A landscape with many valleys, sampled at points; each row gives a point and its height.
A ball rolls from a point to the lowest of its 2 nearest points, and stops where none of them is lower. Distance is the straight distance between rows; heights are no part of it.
Mub height 7.61: [ 91 138 124 113 162 127 141 139 120 122  93 177 146 170 119 109 149 151
 153 174 173 129]
noda height 2.71: [117 141 160 118 110  72 114 121 102 103 148 109 119 117 105 130 122  50
 149  96  99 113]
kamus height 5.36: [138 118 135 129 104 158 111 106 110 170 156 101 171  53 130 172 128 111
 104 112 144 205]
sadoz height 5.89: [129 179 145 189 149 117 132  97 159 129 142 117 165 104 187 156  98 136
 143  81 120 147]
naref height 4.66: [135  72 169 109  92 118 134 145 103 130 169 107 126 123  57 130 114  95
 130  99 119  44]
monoz height 3.86: [149 102  94 114 127 119 119 127  90 137 141  89  98 103 140 139 123 156
 168 113  83 101]
kopiv height 4.30: [178 143 163 131  50 110 106 194 128 133 129 144 105 140  95 129 127  99
 147 122 113  91]
pur height 7.35: [131 155  96 154  96 148 115  86 177  90 120 131  90 119 151 100 171 153
  73 153 131 129]
segaf height 6.12: [114 111 166 119 138 167 133  97  83 101 109  98 134 101 168 124 144 128
 145 128 143 129]
Pafi height 7.02: [137 138  90 156 108 146 151 102 171 104 131 123 117 140 169 124 118 121
 109 165 108 158]
begar height 7.27: [105 123  96 122 137 116 120 183  95 150 105 127 153 167 141 153 143 121
 137 158 129  98]
todut height 1.62: [ 87 110 172  99 149  91 126 168  92 130 134 133 120 143 107 143 131  73
 157  88  90 110]
rus height 2.68: [ 76 136 191 138 181  99 123 129 104 111 135 121 124 137 146 136  90  97
 178  88 102 109]
Rufo height 5.93: [143 124 141 111  66 113 169 158 103 130 124 163 167 119  80 178 114  63
  97 116 118  55]
Zepab height 7.00: [193 149 180 142 120 126  98 114 108 147  75 101 118  79 165 143 153  81
 111  91 161 107]
befur height 5.40: [131 138 153 138 167 132 138 126 114 141 122 125 142 147 163 173 119 105
 114  98 125  79]
Fesi height 6.76: [107 153 109 112 126 158 163 126 134  77 124 132 131 187 121  99 138 128
 151 134 126 119]
muf height 7.07: [104 132 113  79 133 137 139 146 158  91 122 180 122 190  51 127 104 121
 155 122 167 145]
Nefum height 5.31: [121 163 135 124 143 127 117 162  97  95  91 127 159 153 107 164 110  71
  93 170 131  95]
fek height 4.29: [114 173 114 126 127 147 158 189 168 110 128 155 123 174  74 126 119 123
  83 158 105 115]
kez height 3.53: [ 87 107 149  84  94 109 173 157 167  79 141 174  95 163 100 130 138 134
 143 145 120 141]
duviv height 6.44: [116 139 135 122 138 195 162  97 107  70 110 111 150 136 144 118 128 162
 157 143 151 122]
Tosuz height 4.65: [148 152 126 134 123 146 130 121 132 165 129 128 176  40 156 178 112 180
 148 111 102 158]
dek height 7.05: [110 167 126 104 146 145 148 157 119 115 110 167 143 209  93 130 115 126
 161  88 142 120]
vub height 5.07: [155 134 154 174 103 133 134  91 136 154 135 123 190  31 168 156 141 137
 174  92  98 166]
mefat height 4.33: [137 122 126 148 115  97 110  77 114 149 148 106 108 133 189 143 121  82
 126 103 132 150]
benen height 6.22: [126 181 137 169 186  93 110  93 137 107 106 148 189 101 161 119  92 138
 213 100 101 124]
vis height 5.35: [161  61 162 114  95  81 113 119  96 142 169 108 108 128 118 133 115  96
 130 121 168  66]
budob height 2.35: [123 129 113 152 125 169 108 136 149 135 115 142 147  99  93  80 146 215
 129 166 144 205]
sikep height 5.60: [138 135 171  95 101 133 150 160 109 113  95 139 136 143 107 173 135  87
 103 160 150  66]
misa height 6.52: [167 106 140 123 137  84 142 121 119 139 125 102 158 129 117 174 125  23
 118 118 120  67]
tufeb height 3.00: [140  78  96 106 132 127 138 136 132 121 135 137  95 141 132 128  98 142
 189 120  96 123]
taki height 6.46: [142 143 154 138  84 133 139 114 131 152 173  95 113  49 153 129 127 147
  74 145 134 152]
lazu height 6.77: [125 110 132 165  96 100 123 126 143 126 133 123  93 142 177 116 107  99
 121 186 112 140]
fale height 0.78: [114  98  90 128 129 185 103  91 191 134 113 159 139  87  93  78 176 191
 126 129 132 207]
bepu height 5.51: [140 164 185 183 109 100 135  84 153 135 147  93 162  50 185 167 134 127
 138  90 114 140]
rokam height 6.14: [ 88  79 142 133 147 127 125 142 104 160 127 116  76 158 135 113 146 106
  80 108 126  96]
gor height 4.99: [120 156 177 112 152 100  86 160  90 115 127 109 119 117 103 156  95  82
 106 142 139 106]
San height 4.90: [ 93 105 106 105 115 111  99 119 113 124 120 114  94 149 155 116 181 121
 121 113 139 170]
gose height 3.48: [ 89 150 126 141 142 144 137 157 184 107 132 163  99 160 128  94 143 158
  86 161 114 105]
raba height 2.03: [115 118  95 116 151  96 134 144 139 130 158 167 116 149 121 124  54 131
 214 138 103 142]
tipe height 4.49: [124 154 147 113  99 122  91 154 111 107 127 115  88 140 112 129 118  97
  92 120 138 130]
furev height 4.87: [101 108  43 124 164 137 107 102 135 116  80 178 122 191 128 104 162 128
 130 131 142 161]
savu height 4.04: [156 125  81 115 170 129 157  91 169 136  88 127 141 162 109  70 128 156
 142 182 183 187]
vuril height 3.20: [158 151  81 133 125 130  94 139 143 145  99 153 105 115 163 139 115 170
 103 151 120 133]
tatam height 6.78: [ 76 117 110 100 159 118 108 153 179 107 118 193 124 200  62 121 144 137
 107 139 151 150]
modot height 6.62: [123 102 117 149 109 124 109 119 122 195 118 107  96 130 152  99 172 116
  68 111 143 125]
Namul height 6.11: [ 97 120 125 127  88 146 136 105 136 155 153 138 136  60 156 147 143 175
  52 172 140 175]
Rusan height 4.28: [113 123  77 115 153 130 119 105 102 134 120 134 129 153 151 108 125 138
 136 120 132 177]
Sok height 6.72: [161 109  89 141 151 173 133  74 112 141  88 121 192  97 139 125 103 157
 186 121 142 167]
nor height 7.03: [129 124  98 165 131 129  97 159  99 185 117 115 129 133 146 140 142 126
 102 125 111  92]
Bug height 3.72: [143 108 166 103  91 125 170 139 129 127 179 116  79 129  86 112 139 126
 108  99 135  49]
mumi height 3.69: [123 171 181 120 108 110  93 122  90  90 143  94 105 126 134 107 134 100
 135  83 128 113]
kuf height 5.30: [144 162 160 114 122 105 163  96 111 128 163  90 125  76 155 147 150 149
 132 114  95  79]
Labur height 6.13: [153 132 153 182 120 121 103 108 134 134 139 114 155 115 188 159  77 143
 166 134 128 138]
Rogag height 5.99: [117 153 120  97 177 169 140 126 117 112 128 113 113 154  87  99 122 168
 124  91 125 163]
lop height 4.64: [145 137 131 130 136 125 105  82  92 134 141  93 123  57 153 152 134 146
 145  75  99 113]
Bute height 0.75: [ 86 125 123 150 164 115 141 147 138 132 163 151 127 170 143 119  83 127
 161 129 115 124]
gidal height 4.67: [113 114 131 108 135 138 150 149 124 119 185 117  94 123  99 124 100 138
 115 127 107  75]
mil height 2.51: [100 116 118 106 169 148 108  96 175 121  79 137 117 125 100  56 183 187
 120 144 135 194]
dipi height 2.11: [161 147 103 167  88 128  75 147 131 119 111 115 114 133 147 116 117 164
 124 151 128 175]
Mag height 5.77: [134 115 166 146 151 143 131 128  96 158 107  95 164  93 171 168 130 144
 124 123 125 129]
zedo height 3.56: [129 108 181 136 161  89 111  97 111 130 142 116  98 113 163 145 122  99
 153  59 122 134]
muve height 5.26: [100 101 114 123 161 158 137 132 114 118 133  96 109 111 120 126 126 158
 107 166 126 103]
kad height 6.24: [172 133 144 121  84  70 142 134 111 145 154 147 156 111  94 140 114  32
  90 125 121  30]
rozen height 5.92: [147  55 136 156  90 110 107 104  87 135 138  90 110 140 162 121 142 103
 135 145 167  99]
Nirak height 5.70: [106  62 112 108 135 140 148 140 124 154 137  95 108 145 110 127 167 121
  94 157 115  92]
Bem height 2.44: [134 115 160 108  78 142 180 165 150 101 147 141  89 173 109 136 153 113
 127 119 117  87]
Dekav height 6.47: [162 158 126 177 161 129 108  97 129 133  96 109 195 111 147 112 104 167
 211 101 126 156]
mef height 2.30: [ 82 148 110 165 152 154 163 142 155 138 146 144 120 159 152  85 119 162
 126 144 119 140]
tas height 4.96: [128 132 120 129 118 107 156 119 117 116 154 111 110 154 157 148 129  79
  98 111 111  97]
luvi height 7.43: [106 108 108 114 145 125 153 178 143 121 105 164 150 162 103 151 120 113
 136 183 144 115]
kulek height 5.48: [109 134 110 102 130 142 109 139 134 100 111 124  85 155 114 108 169 166
  93 118 130 156]
Pep height 3.52: [108 118  88 134 138 149 106 100 108 124 137 136 152 111 128  97 102 202
 124 149 143 166]
Sudol height 6.74: [176 145 150 120 140  89  95 115 104 136 114  70 134 101 140 158 139  56
 127 108 128  89]
gumiz height 3.36: [184 145 150 165  81 125  92 168 125 131 122 107 117 125 155 117 132 135
 122 142 123 100]
sabe height 4.36: [118 162 127 116  86 125 139 192 141 112 130 182 151 139  45 133  90 114
  97 132 108 149]
Gise height 5.17: [135 104  70 112 167 134 140 125 203 128 100 177 137 201  60  95 161 159
 159 141 149 129]
Pigok height 4.05: [137 149 102 123 108 160 125 132 117 153 123 136 116  73 159 129 139 186
 122 120  97 166]
fuzo height 3.66: [153 143 147 130  89 141 133 194 145 118 142 153  90 153  69 130  93 110
 125 105  84 122]
rulo height 5.32: [143 120  67 114 158 142 121 145 160 117  63 172 144 211  96 129 149 129
 129 147 162 146]
Ropen height 4.58: [157 129  69 109 163 128 189 124 174 132 113 142 147 193 107  94 132 170
 179 169 165 132]
fufav height 5.03: [155 135 142 129 121 154 105 110 133 167 158 151 172   4 123 189 110 114
 134 108 124 170]
rarus height 6.45: [155 132 176 163  94  96 110 112 113 113 146 111 117  93 200 135 102 121
 143 173 134 119]
roru height 6.42: [ 96 120  90 100 195 139 121 157 149 128 132 151 101 193  66  83 134 166
 113 117 125 152]
gita height 5.71: [105  74 104 112 109 162 133 109 122 167 165 148 173  54 134 155 115 147
  99 150 163 201]
ziba height 5.94: [165 152 168 114 109 105 168  99 111 168 166  85 112  82 173 112 165 120
  76 131 136 106]
sep height 3.43: [114 137  85 107 174 147 133  74 164 114  95 109 153 134  90  59 171 160
 122 159 179 215]

Call two points neighbours if one is among the 2 nearest of the other. Go from one point of each pair to the other, from neighbour to neighbour, staying as low as possible. Name the highest point that can't be avoided.
dipi, fale | Sok
dipi, fuzo | kopiv
todut, Bem | rozen
fuzo, Bute | sabe

Two balls start at each pair of points below. Name the first point that both come to, or write -.
taki, Mag | -
begar, Fesi | -
Sudol, segaf | todut
